A landscape with many peaks, sampled at points; each row gives a point and its height.
A climber steps from a point to the highest of its 6 nearest points, and stops where none of them is higher. Distance is the straight distance between rows; heights are no part of it.
(230) h=7.27: [ 18  -7  11 -10  12 -14  22  24  10 -19  12  18 -29]
(114) h=8.02: [-11 -16 -10   1   4   4   3   0 -15 -19  11  46   7]
(719) h=8.46: [-16   5  -4  17  -3  17 -32 -38 -38   5 -18   9  25]
(266) h=8.05: [ 29   4  21 -17  23 -22  29  35  14   2  13  -3 -46]
(518) h=3.21: [  0  12  -2  14  -4  20 -40 -47 -40   3 -44 -16  14]
(526) h=5.79: [ 24  16  -9 -19  35 -28  27  42  31  39   3 -59 -43]
(152) h=7.15: [ -8 -15  -5  -1  -1   0  10   1  -5 -19  15  37   3]
(319) h=4.39: [-13  -5 -12  -4 -21   5   8  11  34   4  13 -15  30]
(90) h=4.63: [-17  -7  -4  -1 -11   9   6  -4   5 -10  14  22  18]
(144) h=4.60: [-19  -4  -3  12 -14  13  -4 -10   1  -4   7  12  26]
(481) h=4.70: [  3  13  -7   7  13   9 -60 -40 -60   2 -48   7   6]
(157) h=4.62: [ -9  -5  -7  -1 -15   0  13   9  32  -5  14  -8  17]
(292) h=6.84: [  0 -16  -4  -3   6  -4  11   7  -1 -28  14  37 -10]
(147) h=5.03: [  1  -7  -9 -11 -11  -6  20  24  41  -7  15  -8   7]
(503) h=4.13: [-20  -4  -6   9 -22  11  -2 -13   8   7   7  -2  30]
(566) h=5.57: [ 12  -7  -5 -13  -1 -11  20  30  44  -5  13 -12 -10]
(363) h=4.64: [-20   3   0  13 -21  18 -17 -30 -15  11  -8  -6  30]
(662) h=6.19: [-20  -7  -6   4  -6  10  -6 -14 -19  -9   8  31  23]
(689) h=5.64: [-22   0  -7  11   1  11 -32 -26 -48   3 -12  27  21]
(277) h=3.20: [ -8  -9  -4  -3 -14   1  12  11  24 -10  15   1  14]
(324) h=7.09: [ 27   5  18 -17  21 -23  32  42  16  13   9 -22 -44]
(27) h=5.49: [-11   7  -3  15  -9  17 -32 -40 -30  11 -21  -7  23]
(329) h=8.07: [ 27   8  -3 -18  28 -29  23  44  31  27   2 -45 -38]
(710) h=5.85: [  3  -2 -14 -12  -6 -12  17  31  47  -4  14 -22   4]
(100) h=5.15: [  6  -9   0  -5   3  -6  18  19  17 -18  15  20 -16]
(470) h=6.11: [-11   5  -6  13   8   9 -44 -38 -58   6 -27  19  16]
(462) h=4.57: [-18   5  -2  17 -18  19 -14 -28  -9  10  -8 -13  31]
(722) h=6.91: [ 25  -1  16 -14  19 -17  25  26   8 -15  13  12 -42]
(591) h=4.27: [-20   0  -3  10 -26  13  -3  -5  16   9   7  -9  37]
(271) h=6.73: [-19 -12  -7   5  -8   5   1  -8  -8 -11  12  34  14]
(652) h=6.61: [  0 -13  -2  -3   4  -3  19  10   9 -27  14  30  -9]
(516) h=5.11: [ 19  -6  12 -10   9 -17  27  28  20 -15  14   8 -29]
(248) h=5.46: [-18  -8 -12   5   2   6  -9 -17 -25 -13   7  43  17]
(8) h=4.32: [ 29  11  31 -15  28 -23  27  37  -2  26  16 -15 -55]
(123) h=5.08: [ -6   9  -6   7  12   4 -60 -34 -66   5 -39  18  12]
(74) h=6.07: [-12 -14  -8   0  -6   6   7   0   4 -13  11  26   6]
(575) h=3.82: [-21   0 -10   9   9   9 -36 -28 -56   3 -12  36  24]
(78) h=2.72: [ 16  -6   5 -11   6 -14  23  27  27 -10  14   2 -22]
(448) h=1.54: [  9  15   3  14 -11  20 -44 -56 -29   2 -51 -35   9]
(628) h=8.64: [ 28  13  10 -17  29 -27  25  46  19  30   9 -41 -47]
(239) h=4.23: [-21   4   0  13 -23  16  -7 -16  12  12  -1 -20  37]
(311) h=5.68: [-21  -5  -5   7 -11  11 -10 -15 -11  -2   6  21  22]
(451) h=2.10: [  8 -10   2  -8  -1  -9  22  17  26 -19  14   9 -16]
(614) h=6.88: [-11 -14  -6   2   1   5   8   1  -1 -19  16  32   3]
(309) h=5.59: [-20  -2  -7   9 -10  16 -15 -25 -18   1   2  19  25]
(376) h=5.71: [-17   2   0  16 -13  16 -16 -33 -19   9 -10   4  28]
(397) h=0.52: [ -4 -12  -5  -4 -12  -1  14  10  20 -14  16  11   4]
(561) h=5.36: [-18  -7  -8  10  -1  10 -15 -22 -33  -4   0  35  21]
(84) h=7.51: [ 23   1   0 -19  15 -21  22  41  36   6   7 -29 -31]
(544) h=8.84: [ 29  12   5 -16  31 -29  26  42  25  29   7 -42 -44]
(282) h=8.48: [ 11   3 -12 -16   3 -20  24  38  47  -1   8 -32 -12]
(254) h=2.33: [  2  17   1  14  -9  20 -45 -51 -32   4 -41 -23  11]
(118) h=6.31: [ 10  -3  -8 -12  -5 -14  19  30  44  -4  13 -21  -7]
(336) h=2.42: [  3  15   6  18 -17  23 -39 -51 -22   8 -47 -38  17]
(189) h=4.25: [-14   9  -2  16 -24  19 -18 -29  -4  18 -14 -26  34]
(346) h=4.75: [ -1   8  -6  12   4  13 -48 -49 -50   1 -40  -1   9]
(6) h=4.89: [ 28   3  33 -14  25 -19  28  33   0   1  13   4 -53]
(356) h=3.71: [ 11  -5   3 -12   1 -13  23  29  35 -13  13  -5 -12]
(69) h=6.24: [ 30  14  27 -16  26 -27  29  40   5  28  12 -21 -54]
(398) h=2.89: [-15  -7  -5   1 -16   5   6  -2  16  -7  13   9  19]
(95) h=2.96: [ -9  15   5  20 -22  26 -26 -41 -19  15 -29 -26  26]
(113) h=7.95: [ 23  -7  18 -13  22 -12  28  26  -2 -21  13  27 -40]
(570) h=5.47: [ 24   2  13 -12  16 -21  26  36  24  -1  12 -12 -35]
(21) h=3.68: [ -7  16   3  25 -21  25 -28 -42 -10  16 -29 -34  27]

For each start below, name the point where the climber stops.
(591) | (114)
(277) | (282)
(356) | (282)
(336) | (719)
(100) | (266)
(451) | (266)
(516) | (266)
(78) | (266)

Call two points neighbours if one is among the 6 nearest of the other. Go from one point of each pair to the other, from neighbour to neighbour, staying as high as possible. Name the lowest point that can't be avoided.
(282), (266) | (324)
(544), (114) | (100)
(282), (544) | (84)
(114), (719) | (311)
